Points on a hilly landscape, in no order, each with its height.
From any point a climber takes the steepest step (rise divided by distance) to one of its 6 nearest points. It stops when none of these is higher. Distance is the straight distance between rows; heights are no part of it.
(200) (h 18.5): [177 125 148 119 152 147 181 164 151 142 139 138 140 106 162  97 144 125
 114 124 133 134  98]
(862) (h 39.2): [126 155 145 142 127 146 155 144 148 126 158 149 109 118 127 105 127 122
 139 175 158 129 125]
(806) (h 44.0): [130 148 152 126 108 162 113 123  86 145 149  87 157 144 129  76 134  74
 160  85 111 145  95]
(937) (h 26.1): [149 183 148 181  77 156 160 124 102 153 153  74 136 159  75  72 102 103
 132 149 134 138 125]
(703) (h 41.4): [117 167 149 141  94 169 121 112  74 143 152  88 162 161 104  63 113  89
 167  83 114 139  90]
(150) (h 15.5): [140 180 138 176 106 107 218 177 173 130 129 131 141 117  76  57 117 122
  97 156 134 130 144]
(474) (h 40.4): [125  98 101 115 148 145  80  84 136 125  86 127 136 130 184 178 118 147
 109  93 113 116 134]
(123) (h 19.3): [131  84  82 133 151  87 114 138 153 133  98 190  77 138 104 152 156 149
  76 128 128 108 148]
(229) (h 48.0): [142  92  81 121 153 101  86  93 146 122  91 148  73 136 122 177 122 136
  81 126 117 111 150]
(857) (h 35.6): [109 158 136 155  99 141 155 147 136 120 162 121 113 142 101 102 112 117
 148 196 156 156 136]
(379) (h 58.1): [ 86 164 141 157 104 105 144 142 163 134 159 162 106 140  74 136 140 164
 124 183 149 122 165]
(330) (h 32.4): [112 175 137 162 105 104 199 187 172 111 134 166 134 116  92  74 138 151
 104 176 147 128 163]
(630) (h 0.3): [158 113 122 126 155 144 126 127 140 147 129 149 124 118 155 158 147 155
 108 117 134 113 118]
(39) (h 42.7): [ 87 170 142 156  71 111 150 128 135 124 159 132  98 145  82 133 104 125
 156 213 150 146 151]
(682) (h 20.2): [176  84 125 101 157 150 138 123 142 135  94 124 199 121 203 145 138 152
  94  97 102 127  90]
(479) (h 47.2): [ 93 151 142 130  93 124 120 122 126 124 161 149  96 134 101 144 124 119
 147 190 157 123 136]
(727) (h 49.2): [149 125 156 116 138 136 132 128  77 141 127  72 175 110 163  68 142  92
 137  58  89 155  60]
(6) (h 40.9): [117 136 137 102 144 134  94 107 110 143 115 120 131 119 160 184 121 129
 154 121 143 128 126]
(136) (h 21.9): [202 101 142 115 154 147 163 147 135 142 114 126 188 124 192 126 141 135
 102 100 112 130  88]
(413) (h 14.8): [151 182 126 201 103 102 222 194 154 121 132 123 147 106  82  26 107 119
  84 145 108 123 147]
(633) (h 44.1): [ 78 121 121 141 122  78 131 139 142 111 126 210  63 139  29 129 148 159
 103 148 117 102 179]
(700) (h 66.9): [141 133 135 149 124 117 181 176 167 136 145 190 129 109 120 104 159 162
  83 137 129  98 156]
(591) (h 28.2): [ 95  84 106 135 149  72 127 140 134 114 104 202  54 118  58 144 154 159
  81 152 112 119 159]
(861) (h 67.0): [ 71 139 143 134  72 102 123  96 131 111 164 155  82 136  56 191 113 148
 183 211 138 109 168]
(399) (h 71.1): [106 117 132 102 142 131  85 118  99 117 100  92 147 113 174 170 108 113
 172 100 141 150 123]
(159) (h 37.4): [165 131 159 117 156 157 138 138 122 131 137 102 143 111 154  79 121  95
 132 105 107 146  62]
(729) (h 25.5): [159 100 121 105 154 160 128 121 126 143 110 125 153 122 194 154 137 141
 124 104 130 130 124]
(910) (h 39.8): [158  61  67 112 152 140 105 132 141 138  96 147 120 151 152 156 155 143
  63 112  99 115 131]
(670) (h 39.0): [111 138 149 114 121 148  88 127 103 116 144  99 142 127 146 119 115  82
 175 133 135 159 109]
(676) (h 40.1): [ 92 105 127  87 110 103  56  53 101 112 104 107 107 144 145 204 101 144
 170 106 114 103 167]
(32) (h 38.9): [134 182 156 164  73 169 152 126  74 142 165  91 176 160  97  81 115 100
 156  88 111 117  99]
(139) (h 56.4): [115 116 142  86 149 131  89 123  80 126 110  56 160 109 164 117 128  85
 172  67 114 175  84]
(899) (h 49.3): [123 131 161 114 140 139 100 111  80 128 132  73 157 127 146  79 129  88
 162  69 113 161  74]
(426) (h 51.0): [ 90 122 140  86 140 129  70 130 102  99 107  67 163 111 170 146 132  98
 185  81 133 168 112]
(58) (h 33.1): [107 127 123 110 130 133 102  99 119 131 127 162 101 123 136 178 112 142
 156 138 143 105 135]
(550) (h 22.4): [146 171 142 165 102 141 167 151 143 136 140 105 137 139  96  60 127  96
 135 153 141 135 119]
(116) (h 46.6): [132  97 131  83 156 153 107 105 113 127  93  87 179 110 193 167 130 146
 149  84 125 141 106]
(391) (h 38.0): [104 123 124  95 105 114  74  79  96 128 126 135 110 137 131 212 111 124
 167 131 135 104 166]
(838) (h 6.6): [187 130 144 162 132 116 206 197 152 117 149 136 171 111 122  43 140 129
  89 141 121 107 113]
(471) (h 60.6): [ 89 131 138  89 129 110  57  96  90  93 107  95 147 113 174 192 116 119
 190  91 130 144 155]
(336) (h 49.7): [116 112 137 108 125 116  81 136  61 132 136  33 187 120 158  81 145 103
 172  12 118 165  78]
(697) (h 33.7): [136 144 150 109 134 154 136 133 117 124 131 108 131 116 150  86 117  88
 146 133 139 146  93]
(649) (h 42.1): [ 89 137 131 153 117 115 183 196 163 120 133 211 134 120  79  95 151 184
  92 154 136 108 200]
(816) (h 34.3): [ 85 102 108  93 144 125  46  68 115  97  92  83 161 130 177 191 101 141
 152  69 112 131 166]
(305) (h 34.2): [102  86  97  92 144 130  43  53 118  98  86  99 132 149 163 198 108 136
 133  81 102 120 162]
(133) (h 46.7): [115 159 134 159 125 125 171 157 166 123 161 154 106 127 102 114 136 133
 121 181 157 136 141]
(110) (h 49.9): [103 145 132 148 118 109 151 157 155 126 160 187 111 116  96 127 151 171
 120 160 151 119 164]
(242) (h 38.8): [125 179 137 145  91 158 120 125  96 138 156  78 136 153  91  71 105  80
 153 129 128 137 104]
(228) (h 47.1): [117  79  69 104 151 107  77  63 141 107  80 127  85 142 143 175 117 130
 100 115 107 120 152]
(875) (h 33.3): [142 147 145 142 130 141 176 159 143 123 147 134 127 101 132  91 137 110
 121 162 145 136 117]
(306) (h 43.7): [153 115 152 101 161 155 137 138 112 143 112  91 173 106 186 114 142 109
 139  96 113 155  65]
(605) (h 48.6): [ 88 125 128 139 127  87 109 115 137 131 139 197  72 140  76 171 142 156
 118 153 144 106 146]
(27) (h 29.4): [200  96 151 118 164 144 166 149 115 148 113 105 193 108 201  85 132 113
 110  80 101 166  62]
(419) (h 62.6): [129  76  73 112 160 127  82  89 150 121  91 150  98 135 153 172 132 148
  82 125 122 109 140]
(634) (h 52.5): [ 77 140 126 150 113 102 133 115 147 126 161 182  89 143  62 159 136 169
 129 172 149 108 156]
(55) (h 54.5): [113 100 107  99 126 119  70  69 123 123  97 125  90 144 137 191  92 146
 148 108 124 113 146]
(482) (h 28.1): [198 114 156 124 159 136 184 162 130 142 132 124 153 108 173  90 135 115
 110 106 114 139  74]
(71) (h 34.6): [131 167 143 162 116 117 212 192 177 112 145 161 147 102 109  56 144 144
  92 158 135 123 161]
(626) (h 41.7): [111 111 114 125 138  91  96  97 120 130 130 174  63 138  88 179 130 149
 121 145 124  93 164]
(835) (h 35.2): [109  92 101 106 150  94  85  78 130 124 105 153  61 142  94 179 113 133
 112 133 126 113 140]
(887) (h 20.1): [181 145 160 153 132 149 180 158 130 134 157 105 146 120 128  41 119 108
 103 120 117 108  75]
(333) (h 14.7): [121 190 130 170  86 123 165 147 139 137 132  96 125 150  73  69  98 116
 132 187 144 144 139]
(808) (h 11.7): [171  89  98 132 144 137 135 153 150 155 121 157 125 126 147 151 160 154
  72 117 138 113 129]
(656) (h 35.1): [139 109  93 113 133 133  98 111 123 138  93 139 117 137 150 185 134 144
 100 112 122 109 138]
(455) (h 46.3): [123 146 140 154 116 124 181 185 156 126 150 172 125 115 108  96 153 141
 106 155 146 119 149]
(681) (h 34.1): [126  72  74 128 151  87 121 113 141 100  85 170  50 136 107 166 130 148
  87 138 112 128 159]
(204) (h 39.1): [135 114  94 116 141 116  87  90 129 132 109 148  90 128 124 197 115 141
 134 118 129 106 152]
(590) (h 14.9): [124 179 129 176 121 127 187 155 161 116 156 117 127 132  85  63 111 123
 104 172 158 142 141]
(572) (h 16.5): [131 130 118 127 134 139 125 131 148 144 141 165 114 127 135 163 140 154
 116 132 143 110 135]
(926) (h 40.5): [134  61  52 106 160 125  87  85 145  98  87 112 119 148 173 157 128 130
  72 117  95 121 153]
(246) (h 39.6): [130 116 108 146 139 115 149 159 156 156 132 204  98 130 102 136 168 169
  93 132 138  96 164]
(551) (h 49.6): [100 136 141 102 102 111  93  92 111 109 154 131  94 131 114 194 108 126
 193 170 137 113 141]
(787) (h 22.1): [154 163 135 167 117 132 167 165 154 127 165 117 148 120 106  53 122 103
 113 147 132 124 108]
(221) (h 51.8): [ 90 141 141 106  85 123 115 108 112 107 163 129  97 142 106 176 105 106
 181 200 146 136 137]
(457) (h 46.8): [107 103 110  88 155 142  71  93 113 111  92  83 178 111 185 186 133 150
 146  78 115 141 135]
(737) (h 41.8): [151 152 149 141 114 165 139 114 106 137 153  79 158 144 118  60 122  83
 140  91 112 121  81]
(115) (h 58.5): [ 90 135 136 134 103  95 119  96 134 129 154 169  81 140  64 175 127 159
 154 186 136 105 168]
(901) (h 4.9): [125 193 129 187  59 132 146 137 104 153 141  86 120 175  59 100  98  91
 153 172 141 141 143]
(809) (h 56.1): [143 103 153 107 158 138 116 125  84 141 113  66 187 109 187  88 138 109
 148  49 103 173  69]
(810) (h 26.0): [167  84 101 119 154 145 129 130 147 147  91 136 170 134 173 158 149 155
  86 103 113 117 120]
(121) (h 21.5): [184 113 130 125 145 143 166 185 168 156 135 164 143 107 150 129 155 147
 101 130 132 108 127]
(188) (h 16.4): [156 126 139 113 152 147 142 140 136 140 132 129 132 112 159 134 132 129
 141 125 138 133 103]
(383) (h 48.7): [127 110 149  95 167 143  91 128  98 127 103  78 170 106 181 142 134 122
 159  90 123 167  97]
(179) (h 37.9): [120 168 142 134  93 148 131 129 121 127 159 109 110 138 103 111 115  88
 167 176 157 145 133]

For each start below, name the point where the climber stops.
(857) | (861)
(590) | (861)
(862) | (861)

Call two points neighbours if one is among the 6 nearest of the other. Go from one point of each pair to the other, from neighbour to neighbour, staying as high as possible. Name the lowest point that can't be avoided.
(700) and (399) | (474)
(861) and (700) | (110)
(861) and (419) | (626)
(55) and (419) | (228)
